Points on a hilly landscape, in no order, each with its height.
A ball rolls from a point to the lowest of its 2 nearest points, and stops where none of them is lower. Distance is the straight distance between rows; heights are no part of it.
Z178 (h 560): [ 1.42, -1.88, -1.61,  1.26, -1.58,  0.05, -3.19, -1.77,  1.02, -0.66,
  1.50,  0.32,  1.36,  0.01, -0.14, -1.32,  1.90, -1.89, -0.56,  3.00,
  1.61, -0.55]
Z42 (h 299): [-0.52,  0.83, -1.21, -2.11,  0.47, -0.80,  2.73,  1.05,  1.33,  0.66,
  0.84, -0.98,  0.19,  1.79,  0.59, -2.59,  1.99, -0.88,  3.66, -2.15,
  3.31, -2.04]
Z188 (h 115): [ 0.72,  2.02, -2.22, -0.43, -0.29, -0.18,  0.53, -0.41, -0.12,  1.67,
 -2.66, -2.56,  0.05, -1.19,  0.65,  0.47,  2.21, -1.56,  0.17, -1.94,
  1.41, -0.04]
Z46 (h 504): [-0.18, -1.15, -0.28, -0.94, -2.91,  0.25, -1.57, -0.83,  2.26, -0.25,
  2.84,  2.49,  1.69,  0.43,  0.60,  1.16, -4.69,  0.22,  0.04,  3.30,
  3.60,  1.37]
Z245 (h 556): [-3.29,  4.93, -2.44, -3.73, -1.16, -0.02,  0.45,  2.60,  3.81,  4.34,
 -1.22, -1.97, -3.50,  0.19,  1.98,  3.47,  0.99,  1.12,  0.83,  1.35,
 -1.92,  2.74]
Z768 (h 325): [-1.65,  3.48, -2.02, -5.06, -1.75, -0.12,  2.08,  3.24,  4.37,  0.29,
 -1.89, -1.66,  1.62,  0.37, -0.47,  5.67, -2.04,  0.09,  1.39,  3.52,
  1.64,  1.31]
Z481 (h 447): [ 3.94, -3.80,  0.89,  2.77,  3.82,  0.19, -3.11, -3.07, -0.74, -2.74,
  1.07,  3.03, -0.54, -0.83, -1.46, -1.16,  0.58,  0.53, -3.84,  1.50,
 -1.69,  0.94]
Z773 (h 712): [-3.07,  1.80, -3.87,  4.38, -3.73, -0.70, -0.02,  3.26,  3.15, -0.23,
  3.28,  0.53,  0.93, -1.35, -0.52, -1.12,  1.11,  0.88,  1.27,  1.18,
 -2.03,  1.28]
Z138 (h 196): [ 0.28,  1.11,  0.70, -3.88, -1.88, -1.42,  2.18,  3.63,  2.19,  0.04,
  1.82,  0.40,  0.89,  1.95,  2.49,  0.35, -0.85,  2.15,  1.68,  2.84,
  0.60,  0.39]
Z832 (h 820): [ 1.29, -0.88,  0.06,  0.34,  4.69,  0.95, -1.79,  1.15, -1.22, -5.73,
 -2.03,  1.52,  0.17,  2.72, -2.75,  1.32,  4.24, -5.02, -6.25, -0.16,
 -2.86, -2.04]
Z14 (h 686): [-3.54,  1.82, -5.22,  4.20, -0.45, -0.15, -0.81,  0.66,  1.30,  0.58,
  3.29,  0.03, -1.00, -1.66, -3.08, -1.83,  0.09,  0.55,  0.23,  2.02,
 -2.83,  0.43]
Z243 (h 676): [-3.18,  4.26, -1.31, -1.71, -1.82, -0.85,  4.00,  6.30,  3.87,  0.99,
 -1.42, -1.15,  0.04, -0.82,  2.22,  3.42, -0.19,  3.01,  1.75,  0.25,
 -2.78,  2.62]
Z103 (h 395): [-4.89, -3.62, -2.43,  1.38,  3.13,  2.07, -2.66, -3.39,  0.10, -0.35,
  3.02,  0.07,  0.44, -1.21, -3.43, -2.74, -1.31, -2.83,  0.27,  4.70,
 -2.67, -2.28]
Z803 (h 802): [-0.53, -2.63,  0.86, -1.49,  3.98,  3.53, -1.17, -1.49, -2.46, -4.25,
 -1.36, -0.83, -0.15, -0.76, -0.65, -0.95,  3.85, -2.03, -1.17, -2.02,
 -0.06,  0.16]
Z555 (h 407): [-2.89, -3.76,  0.12, -2.70, -0.06,  0.91, -3.11, -1.95,  1.70, -0.29,
  3.00,  1.28, -2.05, -0.98,  1.36, -0.34, -2.82, -1.75, -0.52,  2.37,
 -1.23,  1.09]
Z136 (h 678): [-1.44,  3.87, -2.59,  0.91, -2.67, -0.82,  2.25,  3.48, -0.32,  1.50,
  0.27,  0.69, -2.66, -0.21,  3.17,  0.95, -0.14,  1.56,  0.59, -1.04,
 -1.39, -0.14]
Z345 (h 616): [ 2.02,  0.11,  0.39,  3.04, -0.97,  1.01, -0.17,  0.78, -2.97, -2.11,
  1.20,  0.41, -0.33, -0.61,  0.56, -1.49,  1.99,  2.22, -0.88, -1.29,
  0.14,  0.43]
Z277 (h 366): [ 1.52, -2.07, -0.39, -2.20,  4.00, -0.53,  1.19, -1.20,  0.00, -1.48,
 -1.40, -1.09,  1.11,  0.95,  0.61, -2.83,  2.80, -2.29,  0.94, -2.02,
  1.19, -2.20]
Z260 (h 780): [-0.88, -2.94,  0.08, -1.25,  1.73,  3.41, -2.26, -1.41, -1.95, -2.86,
  1.55,  1.16, -0.05, -0.16,  1.38, -1.78,  2.15, -0.53,  0.35,  1.34,
  1.15, -0.54]
Z830 (h 363): [-2.28, -4.30, -2.35,  2.67,  2.45,  3.84, -2.59, -2.75, -1.26, -3.05,
  2.03,  3.75,  1.17, -0.64, -2.03, -2.77, -1.35, -1.73,  0.29,  5.08,
 -1.03, -2.61]
Z30 (h 655): [ 3.37, -1.76,  2.30,  0.12,  2.10,  0.20,  0.21, -1.61, -3.45, -0.30,
 -1.81,  1.73, -2.05, -0.20,  3.16, -0.10, -0.49,  0.57, -1.69, -2.12,
 -0.77, -0.90]
Z700 (h 483): [-1.82, -0.29, -4.46, -0.55,  2.01,  1.15, -2.62, -2.46,  0.32,  1.03,
  1.96,  0.33, -2.17, -0.50, -1.69, -1.12, -0.36, -2.00,  0.10,  3.35,
  0.80, -0.94]
Z954 (h 373): [ 3.00,  0.53,  3.82,  2.46, -0.71, -1.67,  1.69,  0.42,  0.81,  0.74,
 -1.08, -1.45, -1.32,  0.18, -1.92, -1.30,  2.31,  1.29,  0.25, -7.25,
  1.30,  1.13]
Z937 (h 679): [ 1.30, -2.61,  0.62, -1.50,  1.19,  0.17, -0.82, -1.83, -1.44,  0.26,
 -1.50,  1.53, -1.04, -2.37,  3.65,  0.79, -3.38,  0.92, -2.21,  0.69,
 -1.78,  1.86]
Z969 (h 502): [ 0.63, -0.43,  3.54, -3.72, -0.52,  2.35,  0.83,  0.38, -2.22,  0.78,
 -1.40, -1.08,  1.64, -1.58,  2.94,  1.09, -1.42,  2.95,  0.73,  0.70,
  1.96,  2.35]
Z119 (h 374): [ 3.06,  0.01,  1.35,  1.29, -2.76,  0.31, -2.94, -2.03, -0.90,  0.23,
 -0.67, -0.11, -2.24, -0.01,  0.70,  0.79,  1.84, -1.19, -2.61, -2.06,
  2.18,  0.62]
Z683 (h 464): [-1.10, -2.27,  2.22, -2.87, -1.55,  0.09, -2.59, -3.09,  3.39,  0.31,
  2.64,  2.18,  0.31,  0.16,  1.05,  1.58, -6.25, -0.06, -1.26,  0.95,
  2.68,  3.58]
Z212 (h 626): [-4.46,  2.29, -3.16,  0.19, -2.47, -0.72,  0.83,  3.18,  2.84,  0.96,
  1.15, -0.96,  1.13, -2.34, -1.30,  3.83, -4.28,  0.83,  0.02,  4.89,
 -3.24,  1.55]
Z455 (h 732): [-0.63,  2.71, -1.13, -0.64,  0.45,  2.29, -0.56,  0.52, -2.52,  1.19,
  0.48, -2.82, -0.17, -0.76,  1.33, -1.14,  5.16,  3.05,  0.91,  1.30,
 -0.01,  1.21]
Z551 (h 627): [-5.19,  3.00, -4.10, -2.08, -0.63, -0.87, -1.22,  1.27,  5.70,  3.17,
  3.52, -1.50,  0.41,  1.64, -1.54,  0.81,  1.02,  0.05,  2.06,  5.81,
 -1.68,  1.40]
Z688 (h 660): [-4.98,  1.05, -2.08,  0.41, -1.84, -0.64, -1.50,  0.57,  5.10,  3.14,
  5.02, -0.28,  0.33,  2.09, -3.64, -0.37, -2.04, -0.74,  1.49,  8.13,
 -2.04, -1.45]
Z953 (h 585): [ 2.26, -3.25, -0.27,  3.04, -0.96,  0.11, -2.74, -0.95, -0.29, -4.61,
  0.70,  2.58,  1.06,  1.23, -0.55, -2.07,  2.08, -2.71, -2.55,  0.39,
 -0.39, -1.73]
Z786 (h 652): [ 1.14, -2.99,  3.42,  0.25, -1.02,  1.48, -1.04, -2.20, -2.12, -3.28,
 -1.76,  1.08,  0.01,  0.20,  1.66,  0.67,  0.07, -2.78, -2.10, -5.08,
  1.73, -0.38]
Z525 (h 330): [ 1.67, -0.03,  1.13,  0.27,  0.17,  1.38, -1.86, -1.10, -3.12, -1.31,
 -0.91, -0.20, -1.86,  1.70,  1.30, -0.30,  4.71, -2.10, -1.23, -1.46,
  0.25, -2.45]
Z61 (h 523): [ 1.35, -0.73, -1.93,  2.32,  0.26, -1.02, -2.32, -1.28,  0.34,  1.28,
  1.10, -1.41,  0.84, -3.68, -1.04, -0.52,  0.55,  1.89, -1.71,  3.57,
 -2.06,  2.21]
Z557 (h 750): [-2.57,  1.14, -2.98, -1.44,  2.16,  2.50, -1.95, -1.27, -3.35, -0.01,
 -0.21, -1.88, -1.24, -1.45,  1.23, -0.86,  3.03,  0.38, -0.40,  1.57,
 -1.79,  1.13]
Z783 (h 720): [-0.68,  2.93,  0.73,  0.36, -0.02,  0.58,  2.88,  2.57, -2.03,  1.81,
  0.23, -2.62,  0.53,  0.07,  0.90, -1.48,  3.84,  2.98,  3.42, -1.94,
  0.19, -0.56]
Z640 (h 701): [ 0.50, -0.98, -1.14,  0.16,  0.09, -1.58, -0.25, -1.09,  1.29,  1.11,
  0.39,  0.69, -0.74, -3.10,  0.41,  0.62, -5.57,  1.64, -1.74,  1.02,
 -1.08,  3.03]
Z358 (h 144): [-0.82,  1.92, -2.03, -0.52, -2.04, -0.89,  2.23,  4.60,  3.77, -0.21,
  2.33,  0.58,  3.72,  0.60,  0.22,  0.20, -0.89,  2.92,  2.30,  5.23,
 -0.15,  0.95]
Z9 (h 434): [-0.17, -3.01, -1.83, -0.44,  0.93,  0.15, -0.87, -1.93,  1.43, -0.67,
  0.35, -1.35,  4.23, -3.40, -1.21, -0.64, -1.95, -0.66,  0.15,  2.99,
  1.28,  1.47]
Z400 (h 332): [-1.39, -4.14, -1.48,  0.05,  1.43,  0.22, -2.96, -2.73,  0.48, -2.43,
  1.26,  1.34, -1.79, -1.53, -0.07, -1.14, -0.78, -3.35, -1.98,  0.11,
 -2.37, -0.28]
Z170 (h 388): [ 4.14, -2.58,  3.11,  2.21,  1.44, -0.77, -1.62, -2.26, -0.23, -3.06,
  0.91,  1.72,  0.27,  0.44, -0.71, -1.64,  0.39,  1.10, -3.35, -3.24,
  0.14,  2.24]
Z322 (h 254): [-0.15, -1.69,  0.14, -2.81,  0.29,  0.58, -0.07,  1.42,  0.07, -0.82,
  3.08,  2.27,  0.53,  0.97,  2.69, -1.06, -2.14,  2.75,  0.70,  5.18,
 -0.19,  0.51]
Z585 (h 174): [-1.04,  1.70,  0.42, -3.15, -2.26, -0.89,  2.08,  1.63,  2.04,  3.05,
 -3.14, -3.78, -0.06, -0.85,  2.22,  0.58,  0.97, -0.86,  1.64, -3.10,
  0.32,  1.13]
Z747 (h 726): [-1.70, -1.46, -3.96,  3.81,  0.08, -0.04, -2.50, -1.26,  2.18, -0.42,
  2.93,  0.90,  1.51,  0.62, -4.43, -5.07,  0.76, -0.96,  0.55,  5.55,
 -0.88, -1.83]
Z818 (h 583): [ 2.93,  0.74,  4.92,  2.15, -1.56,  1.43,  0.11, -1.46, -4.33,  0.42,
 -1.04,  0.26, -1.24,  1.39, -0.59,  0.87,  1.23,  0.87,  0.16, -4.76,
  3.42, -1.11]
Z543 (h 559): [ 0.69, -3.50,  8.82, -0.18,  2.57, -0.33,  0.29, -2.43, -5.27,  0.05,
 -3.25, -0.20,  0.70,  2.08, -4.20,  0.59,  0.74, -1.90,  3.69, -5.21,
 -0.89, -4.31]
Z254 (h 680): [ 2.93,  0.87,  4.58,  1.90,  0.10, -3.02,  4.49,  0.41, -2.07,  3.62,
 -2.64, -1.06,  0.61,  0.43, -1.25, -0.35, -0.82,  1.68,  3.67, -5.27,
  0.79, -2.25]
Z204 (h 297): [ 2.50, -2.64, -0.49, -0.51,  1.76, -0.16, -0.88, -0.99, -1.06, -0.54,
  1.47,  3.34, -0.48,  0.82,  3.37, -1.99, -0.23,  1.06, -0.20,  3.62,
 -0.76, -1.40]
Z606 (h 749): [-1.18,  0.26, -4.65,  4.22,  1.79, -0.32, -3.27, -1.93,  1.49, -1.12,
  1.80, -1.43,  1.18,  0.41, -5.49, -2.99,  4.22, -1.76, -1.53,  3.54,
 -2.10, -0.53]
Z721 (h 515): [ 0.93, -1.14, -2.30, -0.78,  1.62,  0.59, -1.79, -2.63,  0.02,  0.94,
  0.93,  2.09, -2.07, -0.55,  0.28,  0.12, -2.54, -0.78, -0.55,  1.17,
  3.01, -0.20]
Z477 (h 696): [-2.30, -2.07, -1.19,  2.58, -2.09, -0.82, -2.39, -0.44,  3.51,  1.31,
  5.10,  1.65,  0.37,  0.63, -2.91, -3.30, -3.23, -0.53,  0.69,  6.52,
 -1.08, -1.37]
Z96 (h 615): [ 1.51, -4.34,  2.36,  1.92,  1.35,  2.26, -1.97, -1.85, -1.40, -6.60,
  0.15,  3.41,  0.96,  0.94, -1.16,  0.02,  0.78, -3.00, -3.25, -2.85,
  0.92, -0.35]
Z915 (h 404): [ 2.76,  1.08,  2.53,  0.50, -4.88, -1.40, -0.44, -0.30,  0.33,  2.50,
 -0.60, -0.03, -1.15,  0.55,  2.91,  1.30,  0.12,  0.15, -0.36, -2.18,
  2.30,  0.68]
Z242 (h 335): [ 1.54, -0.88,  2.70, -2.82,  2.63, -1.72,  2.42, -0.97, -0.44,  1.93,
 -1.61, -1.75,  0.18,  1.94, -0.09, -2.53,  1.92, -1.51,  3.56, -3.69,
  2.62, -3.05]
Z900 (h 677): [-4.00,  4.62, -5.58,  0.79, -2.36, -1.11,  0.87,  2.51,  0.96,  1.91,
  0.21, -0.33, -0.67, -0.32,  2.49,  1.73,  0.47,  0.24,  0.53,  1.50,
 -3.67,  0.79]
Z362 (h 463): [ 0.93,  0.26,  5.37, -2.34, -3.61, -1.09,  2.32,  0.46,  1.91,  2.54,
 -1.85, -0.96,  0.92,  0.83,  2.03,  0.82, -2.83,  1.33,  1.43, -4.77,
  2.45,  2.01]
Z118 (h 257): [-1.90,  1.78, -4.04, -0.05, -0.92, -0.06,  0.63,  1.22,  1.83, -0.39,
  1.42, -1.06,  2.28,  0.87, -0.06, -2.74,  3.60, -0.80,  2.33,  0.68,
  1.28, -0.83]
Z894 (h 331): [ 0.42, -4.55, -0.52,  1.33,  1.10,  1.42, -2.35, -2.32, -0.12, -1.55,
  2.83,  5.12,  0.54,  0.47,  1.15, -2.02, -2.67, -0.39, -0.26,  4.64,
 -0.65, -1.39]
Z215 (h 567): [ 3.17,  2.71,  1.41,  1.85, -0.34,  1.63,  1.03, -0.57, -3.76,  2.03,
 -2.29, -0.60, -1.55, -1.11, -0.45,  1.39,  0.57,  2.35, -0.30, -3.12,
  3.70,  0.55]
Z252 (h 179): [ 1.85, -0.63, -3.15,  2.48,  1.72, -1.58, -0.82, -1.02,  0.57, -1.82,
  0.03,  0.93, -2.40, -1.07, -2.55, -0.82, -0.97, -1.83, -3.07, -2.47,
 -0.04, -0.26]
Z123 (h 252): [-1.59,  3.36,  1.40, -5.55, -2.34,  0.17,  3.11,  3.79,  2.35,  1.98,
 -2.25, -2.49,  0.36,  1.36,  1.87,  3.32, -0.32,  0.66,  2.42,  0.33,
  1.55,  0.76]
Z695 (h 555): [-1.47, -0.93, -1.60,  2.32, -1.98, -1.28, -2.37, -1.47,  1.36,  2.59,
  1.76, -1.39,  1.83, -3.27, -1.38,  1.21, -3.11, -0.28, -1.18,  6.08,
 -2.53,  0.45]
Z574 (h 577): [-3.65,  4.85, -1.15, -4.52, -2.18,  1.21,  0.90,  4.66,  5.55,  1.40,
  0.19, -0.68, -3.44,  1.04, -0.41,  5.75, -0.54,  1.81,  1.51,  1.74,
 -0.38,  3.17]
Z336 (h 651): [ 0.75,  2.29, -0.22,  1.27, -2.70, -0.22,  2.99,  2.85, -3.19,  0.23,
  0.11,  1.33,  0.81,  1.96,  3.54, -0.41, -0.25,  1.39,  1.85,  0.43,
  0.76, -3.49]
Z717 (h 202): [-3.49,  0.91, -4.21, -0.92, -0.47,  0.15,  0.79,  2.03,  2.03, -0.74,
  2.62, -0.56,  3.51,  0.31, -0.31, -2.46,  0.28,  1.12,  2.48,  4.91,
 -0.99,  0.20]
Z757 (h 207): [ 2.78,  2.46, -2.84,  1.91,  2.09, -1.31,  0.93,  0.05, -0.59, -0.68,
 -2.37, -0.06, -2.86,  0.86, -2.43,  0.12,  1.99, -2.05, -2.05, -4.22,
  1.39, -1.94]
Z876 (h 536): [-0.46,  0.37, -3.29,  1.45, -2.86, -0.12, -1.34,  0.52,  2.03,  0.39,
  2.39,  1.10,  1.05, -0.25, -0.64, -0.36, -1.39, -0.56,  0.64,  3.04,
  2.76, -0.22]
Z712 (h 709): [-1.37,  2.58,  3.39,  0.13, -2.13,  0.31,  4.19,  4.24, -0.34,  2.89,
 -1.39, -2.47,  0.39, -1.23,  1.23,  0.42,  1.54,  4.00,  3.70, -3.73,
 -0.38,  1.08]
Z150 (h 764): [-1.68,  0.02, -3.09,  0.31,  2.56,  3.42, -2.33, -1.53, -4.16, -3.23,
 -0.19,  0.59,  0.49,  0.67,  0.42, -1.48,  3.88, -1.53, -0.39,  2.23,
 -1.01, -1.71]
Z107 (h 654): [-3.48,  2.91, -4.02,  0.20, -2.56, -2.40,  2.64,  4.89,  3.72,  0.30,
  0.62,  0.37,  0.55, -0.61,  1.81,  2.11, -2.55,  0.84,  0.75,  2.26,
 -3.62,  0.82]
Z593 (h 431): [ 1.43,  2.20,  2.65, -0.93, -4.83, -1.26,  1.88,  2.26,  3.02,  2.63,
 -0.65,  0.22, -0.01,  0.54,  2.48,  3.16, -2.14,  2.20,  0.28, -1.78,
  2.46,  2.66]
Z91 (h 333): [ 4.06, -1.51,  4.19,  0.95,  1.75, -2.14,  0.96, -1.28,  0.07, -1.31,
 -1.06,  0.58, -1.56,  1.12, -0.76, -2.07,  0.19,  0.51, -2.05, -7.06,
  0.01,  1.08]
Z152 (h 681): [ 0.77, -1.07,  3.28,  1.00, -2.44, -0.26,  0.83,  0.13, -2.58, -1.74,
 -2.17, -1.23, -0.52, -0.43,  1.63, -0.47,  0.88, -1.14, -1.16, -5.64,
 -0.97, -0.19]
Z550 (h 657): [-1.36, -0.86, -3.26,  4.38, -1.32, -0.34, -0.89,  0.07, -0.49, -1.81,
  2.48,  1.12, -0.18, -2.86, -1.96, -1.37, -2.25,  0.32, -1.33,  0.71,
 -1.81,  0.90]
Z141 (h 296): [-0.54,  1.60,  0.92,  0.65, -1.51,  0.55,  0.67,  0.68, -4.43, -0.44,
 -1.13, -1.65,  0.95,  2.61,  2.37, -1.31,  4.78, -1.35,  1.62, -1.36,
 -1.15, -3.56]
Z656 (h 491): [ 1.50, -2.11, -2.02,  1.97,  4.07,  0.22, -2.78, -2.38, -1.15, -1.07,
  1.09,  0.17, -0.37, -1.82, -1.74, -2.16,  2.10,  0.45, -2.39,  3.62,
 -3.31,  0.46]
Z512 (h 424): [ 0.08,  0.83,  1.97, -2.64, -2.25, -0.17, -0.22, -0.83,  3.30,  0.52,
  0.79,  1.63,  0.86,  0.27,  0.91,  2.67, -6.81,  2.42, -0.97, -0.95,
  3.92,  4.38]
Z560 (h 662): [ 1.50,  3.55,  1.01,  1.61, -2.99, -2.12,  3.52,  3.12, -0.69,  3.27,
 -1.26,  0.57, -1.43,  0.95,  2.86,  1.31,  0.35,  1.60,  2.00, -2.61,
  0.29, -2.03]
Z924 (h 469): [ 0.70, -1.97,  0.26, -3.38,  1.03,  0.80,  0.08, -0.35, -0.11,  0.17,
 -1.46, -1.81,  3.22, -2.16,  2.82, -0.09,  0.00,  0.61,  0.62,  2.60,
  0.64,  1.59]
Z950 (h 584): [ 2.63, -2.55,  7.18,  0.40,  4.87,  1.92,  0.82, -1.74, -4.96, -2.25,
 -3.30,  1.53,  0.44,  3.02, -2.94,  1.95,  2.28, -2.35,  0.21, -4.42,
  1.28, -3.96]
Z532 (h 717): [ 2.13,  1.15, -2.76,  0.58, -0.93, -2.96,  2.27,  1.03,  1.68,  2.05,
 -1.49,  0.76,  0.62, -2.88,  1.65,  1.36, -4.06,  1.18, -0.48,  0.51,
  0.39,  1.45]
Z162 (h 636): [ 0.44, -0.24, -0.67,  0.25,  0.39,  0.85,  1.48,  0.78, -4.64, -1.68,
 -0.66,  1.75, -0.68,  0.24,  4.03, -0.82, -0.39,  0.10, -0.05, -0.27,
 -1.51, -2.56]
Z27 (h 441): [-5.90, -0.35, -3.55, -1.06,  2.78,  0.96, -2.08, -2.52,  0.90,  2.33,
  2.79, -1.92, -1.13, -1.66, -3.04, -0.89, -1.87, -1.35,  0.72,  4.86,
 -2.07, -0.41]
Z682 (h 693): [-2.12,  3.88,  1.62, -0.25, -3.53,  0.25,  4.67,  6.25,  2.10,  1.53,
 -1.65, -1.39,  2.56, -1.13,  2.09,  3.58,  0.53,  3.50,  3.05, -1.32,
  0.20,  2.03]
Z226 (h 526): [-3.82,  2.78, -3.25, -3.98, -0.21,  0.28, -1.17,  0.15,  0.59,  2.70,
 -0.30, -2.23, -2.18, -0.82,  2.40,  1.82, -0.28, -0.22, -0.52,  3.25,
 -2.92,  1.84]
Z974 (h 710): [ 3.37, -2.62,  8.96, -0.26,  3.28, -1.20,  0.69, -2.39, -2.60,  0.41,
 -5.40, -1.09, -0.90,  2.63, -4.00,  0.76,  0.16, -1.92, -1.09, -7.50,
 -1.29, -1.47]
Z603 (h 822): [-0.54,  0.24,  1.34, -0.11,  0.93,  2.50,  0.00,  0.45, -3.31, -2.49,
 -1.23, -3.61,  0.74, -1.20, -0.62, -1.67,  4.85, -0.08, -0.30, -3.47,
  0.10,  0.68]
Z113 (h 600): [ 3.02,  0.63,  1.97,  3.36,  0.56,  1.92,  0.35,  0.22, -5.12, -3.14,
 -1.48,  0.46,  0.71,  0.52, -1.61,  0.38,  2.54,  0.36, -1.84, -2.62,
  1.90, -1.51]
Z572 (h 530): [ 1.51, -3.23,  8.98, -0.99,  0.94,  0.58,  0.39, -2.99, -3.83,  0.55,
 -1.13,  0.27,  0.94,  2.37, -0.07, -0.69,  0.45,  0.28,  3.07, -5.06,
  1.95, -2.13]
Z191 (h 634): [-0.06, -0.49, -1.57,  2.39, -0.58,  1.13,  0.47,  1.47, -1.38, -2.01,
  2.81,  1.94,  0.92, -1.40,  0.24, -2.37, -2.06,  3.18,  0.18,  1.43,
  0.36,  0.77]
Z408 (h 591): [-2.92, -1.06,  0.13, -0.51, -2.82, -1.41, -0.70,  0.95,  2.80,  0.58,
  2.03, -0.65,  2.26, -1.65, -1.35,  3.39, -6.15,  0.20, -1.07,  7.19,
 -2.77,  0.89]
Z499 (h 771): [ 0.58,  0.83, -3.95,  2.53,  2.33, -0.91, -3.41, -1.89,  0.34, -1.75,
 -0.54, -1.71, -0.23,  0.10, -3.54, -0.52,  4.63, -2.89, -4.17,  1.49,
 -2.96, -0.10]
Z554 (h 398): [ 1.69, -2.65, -2.16, -0.50,  3.63, -0.40, -0.98, -2.35,  0.91, -1.85,
 -1.07, -1.15,  1.91, -1.72, -1.79, -1.77,  1.38, -2.11, -0.95,  0.02,
  1.22,  0.14]
Z409 (h 672): [ 3.62,  1.14,  1.33,  1.86,  0.58, -2.47,  3.40,  0.65, -2.77,  1.46,
 -1.98, -0.01, -0.31,  1.06,  0.95, -0.66,  0.80,  0.51,  1.39, -2.86,
  0.63, -3.21]
Z227 (h 401): [ 2.40,  1.38,  5.39,  1.34, -0.51, -1.10,  2.66,  0.12,  1.07,  4.05,
 -1.91, -0.99, -1.79,  0.43, -1.18, -0.78, -0.94,  3.56,  1.75, -7.64,
  2.05,  2.40]
Z516 (h 476): [-4.50, -0.69, -1.73, -3.66, -0.30,  0.14, -2.03, -0.15,  2.16,  1.06,
  2.32, -1.22, -0.67, -1.18,  0.26,  0.92, -2.49, -1.28,  0.22,  5.02,
 -2.40,  1.35]
Z595 (h 379): [-0.22,  0.74, -0.06, -4.93, -1.31, -1.08,  1.44,  1.61,  4.52,  0.33,
 -0.64, -0.14,  0.87, -0.19, -0.61,  4.41, -5.51,  1.17,  0.20,  2.18,
  2.00,  3.18]
Z378 (h 538): [ 2.85, -0.05,  0.61, -1.05,  0.46, -0.22,  0.11, -2.25, -0.60,  1.32,
 -0.20,  2.73, -0.80,  0.89,  2.02,  0.85, -3.62,  0.76, -0.38, -1.00,
  4.86,  0.02]
Z492 (h 255): [ 0.49, -3.18, -0.19,  0.95,  0.47, -0.92, -2.57, -2.93,  1.66, -1.86,
  1.20,  1.33, -2.28, -1.45, -1.09, -1.21, -2.63, -1.72, -3.10, -3.21,
 -0.22,  2.19]
Z826 (h 497): [ 1.74, -1.54,  5.63, -1.85, -0.46, -0.74,  2.01, -1.03, -1.85,  1.57,
 -2.25, -0.04,  0.29,  1.04,  2.35, -0.31, -2.29,  0.39,  1.55, -4.68,
  1.89, -0.75]
Z758 (h 266): [-2.11,  3.23, -2.76, -1.48, -0.49,  0.49,  0.97,  0.57, -3.52,  0.90,
 -0.95, -1.18,  1.16,  2.36,  4.24, -0.62,  3.17, -0.34,  1.33,  1.38,
 -1.69, -2.20]
Z200 (h 797): [ 1.82, -0.20, -1.14,  0.52,  2.59, -1.17, -1.19, -0.19, -0.21, -3.74,
 -2.19, -1.04, -0.02,  1.59, -2.45, -0.44,  4.81, -4.15, -4.28, -1.84,
 -1.32, -1.44]
Z86 (h 608): [ 3.03, -2.58,  3.78,  0.70,  4.26,  2.36,  0.32, -1.13, -3.06, -4.49,
 -2.15,  2.58, -0.06,  2.16, -1.47,  1.16,  2.24, -2.40, -2.79, -3.51,
  0.62, -2.47]
Z800 (h 687): [ 3.79, -1.06,  6.39,  1.67,  1.10, -3.09,  2.65, -1.00, -3.22,  1.53,
 -4.28, -1.17,  0.41,  1.21, -2.37, -0.43, -0.34, -0.22,  1.14, -6.53,
 -1.08, -2.67]
Z859 (h 164): [ 0.53,  2.99, -5.01,  2.89,  0.98, -1.37,  0.08,  0.02,  1.59, -0.15,
 -1.96, -2.04, -0.76, -1.43, -2.83,  0.27,  3.52, -1.73, -1.37, -3.06,
 -0.06,  0.52]
Z756 (h 599): [-4.39,  3.62, -2.68, -4.31, -0.92, -1.48,  0.42,  3.59,  7.78,  1.81,
  1.60, -1.45, -1.76,  1.52, -1.66,  4.14,  0.10,  1.09,  1.67,  4.20,
 -2.41,  2.58]
Z903 (h 606): [ 2.08, -0.81,  5.12, -0.23,  3.26,  0.74,  1.55, -1.86, -4.88, -0.17,
 -2.84,  0.79, -2.47,  2.38, -1.82,  0.43, -0.24, -1.39,  0.82, -6.31,
  1.82, -3.59]
Z495 (h 554): [ 3.08,  2.37,  1.49, -0.20,  0.01,  0.44,  2.31,  0.10, -2.17,  2.78,
 -1.24,  1.20, -0.82, -0.28,  1.96,  1.67, -3.27,  3.92,  0.50, -1.21,
  3.94,  0.86]

Call two points neighbours if one is among the 2 nearest of the other. Go from one point of each pair to the other, from neighbour to neighbour, staying as low as possible. Name the highest point that can't be avoided.
Z188 / Z950 | Z96
Z252 / Z188 | Z757
Z162 / Z91 | Z136

For each start below, name the point where the ball stops.
Z969 | Z358
Z803 | Z91
Z550 | Z358
Z900 | Z91
Z378 | Z358
